A landscape with many valleys, sampled at points; each row gives a point and its height.
A ball rolls from a point to the lowest of its 2 nearest points, and stops where none of them is lower. Distance is the straight distance between rows; heights are no part of it.
<428>: [ 23  -9   8   7  -2 -15 -18 -14  12 -13  22  11  -8  -9 -12  -2 -11   5
  19  18   7  -3]  h=23.7
<820>: [ 28  20 -26  11  -6 -18  -5 -36   7 -18   9   1  -9  13 -28  -5 -24   7
 -12   1  16 -11]  h=33.3
<859>: [  3  17  38  22 -13   7 -11  37   8  -3  23  -5  11 -25   1 -22 -30  14
  23  11  11  32]  h=32.7
<368>: [ -9  39 -34 -12  16 -18 -15 -13   8 -11 -24   7 -28   7 -30   8  -9  -5
  -9 -10   6  -6]  h=25.8
<229>: [-18 -22  -7 -36   6   0  17   0 -19  15 -24  14  -7   5   9  17  21  16
   9   2   2  -5]  h=54.6
<876>: [-16 -42  19  -3 -24  22  18   5  10   4  -3  -2   3 -49  12  16   2  14
  16  21  -9  -6]  h=46.7
<716>: [ -3  11 -22 -39  28 -18 -15 -11 -17   1 -21   3  -4  -4  10  -2  13   3
  22  -5  -7 -11]  h=55.4
<569>: [-22 -11   8   5  13  15   9  -6   9 -13   3  10 -16 -14  17  14  -2 -19
  -4   6   4 -31]  h=36.7
<233>: [-21 -13   0   4 -25 -12  19 -30  13  22   4 -16   3  10 -16  11  -7   0
   8 -13 -24 -23]  h=19.1
<388>: [  9  12  -2 -20  23 -28 -16  -6 -21  15   2   4   3   4   6 -16   4  -5
  23  -8   9   1]  h=57.8
<515>: [-10   7 -26 -16  19  -4 -18  -2  12  -9  -3  -2   7  33   6  18  17   3
  -9  -3 -14 -21]  h=18.7
<826>: [ 27  11  -9  14  -4 -15 -12 -24  10   1  30   7   4  -2 -19   6 -16  -7
   5   3  12 -17]  h=28.3
<414>: [ 17  34  -6  -1  11 -13 -20  -2 -19 -16 -20 -16   7  27  13 -25 -19  -3
 -18  -6  10  -4]  h=29.6
<447>: [ 10  -7   0  17 -20   1   0  10  -6  -7 -29  15 -16  -1   4  -3   2 -26
 -15   0   4  11]  h=35.5
<257>: [-18  -9  11   1  -1  43   6  20 -11 -14   9  28  -4 -16  40   1  -7 -19
  26  -1  16   9]  h=27.6
<220>: [-22 -16 -35 -32   0   2  25 -33   9  15 -14   2  -5   0  -1  35  38  14
 -10 -17 -13 -13]  h=49.6
<279>: [-15 -28  16 -12   4   3 -10  11  11  30   8   8   9  -3  11   2   4 -23
   5  -8  -2  17]  h=60.6
<113>: [  4 -26  24  10 -17  20  18  23  -8 -12 -11   4   5 -32  27   4  14  10
  13  25  -1   2]  h=48.7
<813>: [ -9 -24  21  10 -12  27  -3   4  22 -13  20 -29  23  -5  12  15   5  13
  -5   9 -31 -17]  h=13.0
<822>: [  3   6 -18   6  -2 -19  21 -33  20  -7  14  -3 -14  -5 -10  20  24  14
 -21 -13 -10 -11]  h=42.9
<781>: [-15 -20  -4  31  -5   2  13 -13  23 -13   5 -10 -14  -5  -5   4   1 -15
 -17  -1 -12 -28]  h=41.7
<164>: [ 11 -21   7  23 -11  -5  -6 -18  21  -8  16 -34   9  -8 -12 -25  -7  -2
   2   0 -28  -6]  h=40.7
<167>: [ -7   5   6   8  21  -8  -7  20  -2   3   3   4 -10   9   8 -21  -1 -21
 -13 -11   9  16]  h=64.3
<200>: [-36 -24 -15 -37  10  12  28 -13  -4  22 -22   6 -12  -3   6  31  27  16
 -14  -3  12 -11]  h=52.3
<308>: [ 21   3 -27   3  -1 -11  -6 -22  22   7  23  -6  11  28 -23   6  17   1
 -22 -17 -12  11]  h=65.0
<226>: [  9 -13   4   8   8   5 -10  -5  -2 -19   0 -21   4  14   4 -34 -17  -6
   4   2 -19  -1]  h=37.3
<415>: [ 21  31 -30 -24   7  -9 -20  -8  -9 -10 -16  15  -7   4   8 -13 -29  -1
   5   1  -5  15]  h=33.5
<740>: [  1   2 -20 -18   7 -22 -29  -8  -2  14 -11   2   1  29 -23   2  12  -9
  -2 -19  11   5]  h=60.5
<319>: [ 30  19  -7  12 -12 -22  -2  -2   4  16  16  -5  10   9 -24 -10 -26  14
 -28  -1   9  26]  h=45.2
<244>: [ 14  15 -13 -21  -9  -6 -14 -23   2 -15  -7  13 -13   1   0   7 -18   0
  -5  -7 -13   9]  h=36.6
<243>: [-29 -20  38  14 -19  20  10  32   1   1  28 -12  -2 -59  -1  -2  -3  12
  15  -2  20  13]  h=39.4
<89>: [ 20  22  15  23   8   5  -5   7 -13 -20   4 -17   6  11   9 -30 -21  -4
 -14   6   2   2]  h=33.6
<300>: [-12   0   6 -25   0   5  12 -27  -1  -4  -7   2 -18 -17   2   9  -7   5
  -1  -9 -19   2]  h=40.6
<61>: [ -3   5 -12  10 -15  -8   9 -25   8  11  -9 -15   4  18 -28  -4 -17 -11
  -4  -6 -26 -15]  h=24.3
<79>: [ 12   1  24  29  -9  -2   8  25 -21   2  14  -4   9 -16   9 -10   0  -2
   2   2  15   1]  h=27.1
<326>: [ -4  -9  21 -19   8 -12 -15  18   2  23 -16  20   3  13  10   3  16  -9
  15   2  10  22]  h=58.9
<88>: [  9  -1 -30   2  13  -8  16  13 -22   9  10   5   3   4   3  -5   6   6
   3   6 -18  -8]  h=56.1
<453>: [  7 -11  -2   2 -11   2  -1 -17   9  13  19  -2  -1   6 -21   4   3 -11
 -16 -21 -10  19]  h=67.2
<235>: [-24 -23  11  -4   9   8  27   3  -8  -1   5  -1  -3  12  14  24  18  28
  -1  15   3 -32]  h=48.4
<807>: [ 21  -7   7  29  -9  -3  16   5 -12   6  23 -16  10 -14 -21  -6  10   4
  -8   2  -6   5]  h=27.7
<309>: [  4   9 -17  16  -6 -22   9 -38  21 -17  19 -11 -22   6 -19   0  -7   5
 -24 -24  -1  -9]  h=38.6
<661>: [ 26  37 -16  -6  30  11 -18  -1  -4 -13  -6   2  11  27 -19 -10  -1  -6
  -4  16   2   4]  h=19.4
<436>: [ -5 -14  48  19 -25  17   8  34  -4  -3  -8   2  11 -28  20   6  19  14
  26  22  21  17]  h=50.1
<92>: [ 17  17   4  36 -32  24  -3   8   6   0  29 -31  39 -32 -31   3  -7   0
  -2  14 -18 -12]  h=16.6
<236>: [ 19  28  11  10  -9  -8   3   9 -14  13  10  10  -1  10 -22 -21 -40   7
   2   3  22  28]  h=48.6
<278>: [ 44   8  12   5  -3  -1 -18   5  -2  -8  -1  -3  22  14  -8 -33 -21  13
  11  26   5  25]  h=26.5
<350>: [ -6 -17  15  -1  -5   9  -2 -14  12  -7  19 -17  10  20   1  10   6  11
  -5  -5 -24 -14]  h=8.7
<333>: [-33 -39  31  -8   6  11  31   4  -5  17   2   1  -9 -10  23  15  11  27
   3  13  33 -17]  h=45.3
<355>: [-22  -4  32   8 -21  13  -5  33   9   4  26  -2  -4 -45   0 -13 -34   9
  23   0  -1  23]  h=36.1
<720>: [ -4  17 -31 -12   6 -28 -11 -18  17  23   2 -14  11  37 -24   8  22   3
 -14 -24 -14  -4]  h=62.8
<133>: [  1   4  -5 -21  13   5 -30   7  -2 -18 -24  13   1  24  26  11  11  -6
   3   5   1  -5]  h=23.4
<298>: [ 12   5   5   9   9   1 -15 -10  15   2   5  -5  -4   5 -22 -17  -8 -28
 -19 -10  -2  18]  h=66.8
<699>: [ -4  -4  13  -1  -9  34  16   9 -22 -19 -17  27 -16 -14  28  -7   6 -17
  20  -9  16  25]  h=24.2
<738>: [-23 -22  21 -16  -2  13  21  -5   6  11   2  -6  -5 -29  21  10  -4  11
  -2   3 -12  -1]  h=44.2
<827>: [-22 -12  -8 -35  18  -9   0  18  -3  26 -31  24  -9   8   6  14  30  -3
   7  -1  15  13]  h=56.8
<602>: [  0   1  24  19 -12  21  -2  15  10  -3  13 -20  23 -22  -6   6  -1   1
   4  20 -24 -11]  h=10.8
<49>: [ 22  16   6  30 -30 -10   8 -11   3  17  24 -24  24 -19 -24   4  -9   4
 -13   4  -6  -9]  h=22.5
<506>: [ 41  37  -8 -12  12   2 -15  -5  -9  -4 -17   4  24  26 -19 -23 -21   8
   1  19  14  21]  h=23.2
<105>: [-31 -37   2  -9   4  -4  -1  -5  29  28   8  -3   2   7  11  12  10 -20
  -9 -13   0  -9]  h=62.4
<273>: [ -4 -13 -16  -2  -7 -12  32 -13   7   8   1   2  -8 -10   7  34  32  19
 -21  -1 -13 -14]  h=46.4
<451>: [  5  23 -41  -7  33   0 -22   8   0 -17  -6  -9   6  37 -19   3  21   6
 -11  -3  -8  -9]  h=13.3
<253>: [  0 -10  -8  -6  20   2  19  25 -31  14   9  15   2  -5  24  -5  17  -4
  15  -1   5   7]  h=59.4
<401>: [ 17  16   5  -7  -4  10 -31  -2 -16 -25 -25   3   5  32  20  -8  -6 -13
  -1  -1  10   3]  h=26.4
<38>: [-25  12 -26 -25  25 -12 -12  -3  -1 -12 -45   9 -34  -8 -12   7  13 -10
   1 -14  13  -5]  h=20.5
<631>: [-10   7  10   2  21   4   7  26 -22  11   6  20   1   8  23 -17  11 -22
  19 -13  21  19]  h=61.8
<851>: [-30  21 -13 -25  22   6  -5  13 -10 -16 -53  16 -28  -4  19  -2  12 -15
   1 -16  19   7]  h=15.8
<183>: [-22   0 -38 -44  26  -7   2 -23  -3   2 -11   0 -10  -3   1  19  21  16
  12 -15 -14 -18]  h=52.7
<73>: [ 23   3  22  12  -5   4 -12  19   5   3  15 -11  18  -6  -9 -22 -20  11
  11  19 -10  25]  h=29.3
<359>: [ 21  24 -28   8  12 -29  -8  10   2  12   5   6   1  21 -17 -10  -2   2
 -25   2  15  15]  h=41.6
<457>: [-24  -4  11  11   8  31  13  17  -3  -3  23  15  -6 -22  22  10 -12 -23
   5   2   9 -14]  h=32.1
<32>: [-14   3  -4 -21   9  14   0   6 -11 -18 -32  26 -26 -10  31  -7  -2 -17
   3 -14   8  22]  h=20.2
<485>: [ 29   6  18  28  -7  -2 -10  14 -13  -9  -2  14   7   3   7 -21  -4 -12
  26  13  30   9]  h=23.1
<855>: [ 27   6 -15  12  -2 -21  -8   6  -1  -8 -20   9  -9  14 -10   0  14  -3
 -21   9   8   5]  h=38.5
<560>: [  3  -2   8  20 -41   1   4  -1  -7   8 -17 -14  13  12 -14   3 -21 -11
 -10   3 -17 -12]  h=28.9
<33>: [ 15  43 -50 -16  17 -12 -20  -9  -1 -14 -24   6  -9  13 -30 -15 -29   8
  -4   1   7   5]  h=30.0
<687>: [ -7 -12  16  10 -35  14  11  14 -22   0 -22   4  -1   1   8   2  -9 -12
  -9  -4  -5   4]  h=32.6
<615>: [-26 -30  43  17  -5   7  22  17  -4   9  21 -10  -5 -35  10   8  10  16
   5   2  27 -10]  h=42.3
<108>: [ 16 -10  19  21  -2  -4 -19  17  12 -16  10  11   5  -5  20  -4  -6  -2
  22  27   8 -10]  h=19.5
<342>: [-19   5  -1  -2   9  -2  32  13 -18   7   9   1  -1   2  16  15   1  18
  -1   9 -15 -22]  h=52.0
<348>: [-18 -16  11   4 -18   6  18 -31  26   8  27 -26  16  12  -5  15   9  14
  10 -13 -31 -24]  h=13.8

For each start below, name the point where the ball stops.
<319> | <350>
<822> | <108>
<167> | <451>
<333> | <451>
<876> | <851>
<226> | <451>
<569> | <851>

For each start below, name every point that the ball comes to, in order.
<113> | <876> <738> <300> <244> <415> <33> <368> <38> <851>
<273> | <822> <309> <820> <826> <428> <108>
<298> | <167> <631> <253> <88> <342> <235> <333> <615> <243> <355> <859> <73> <278> <506> <661> <451>
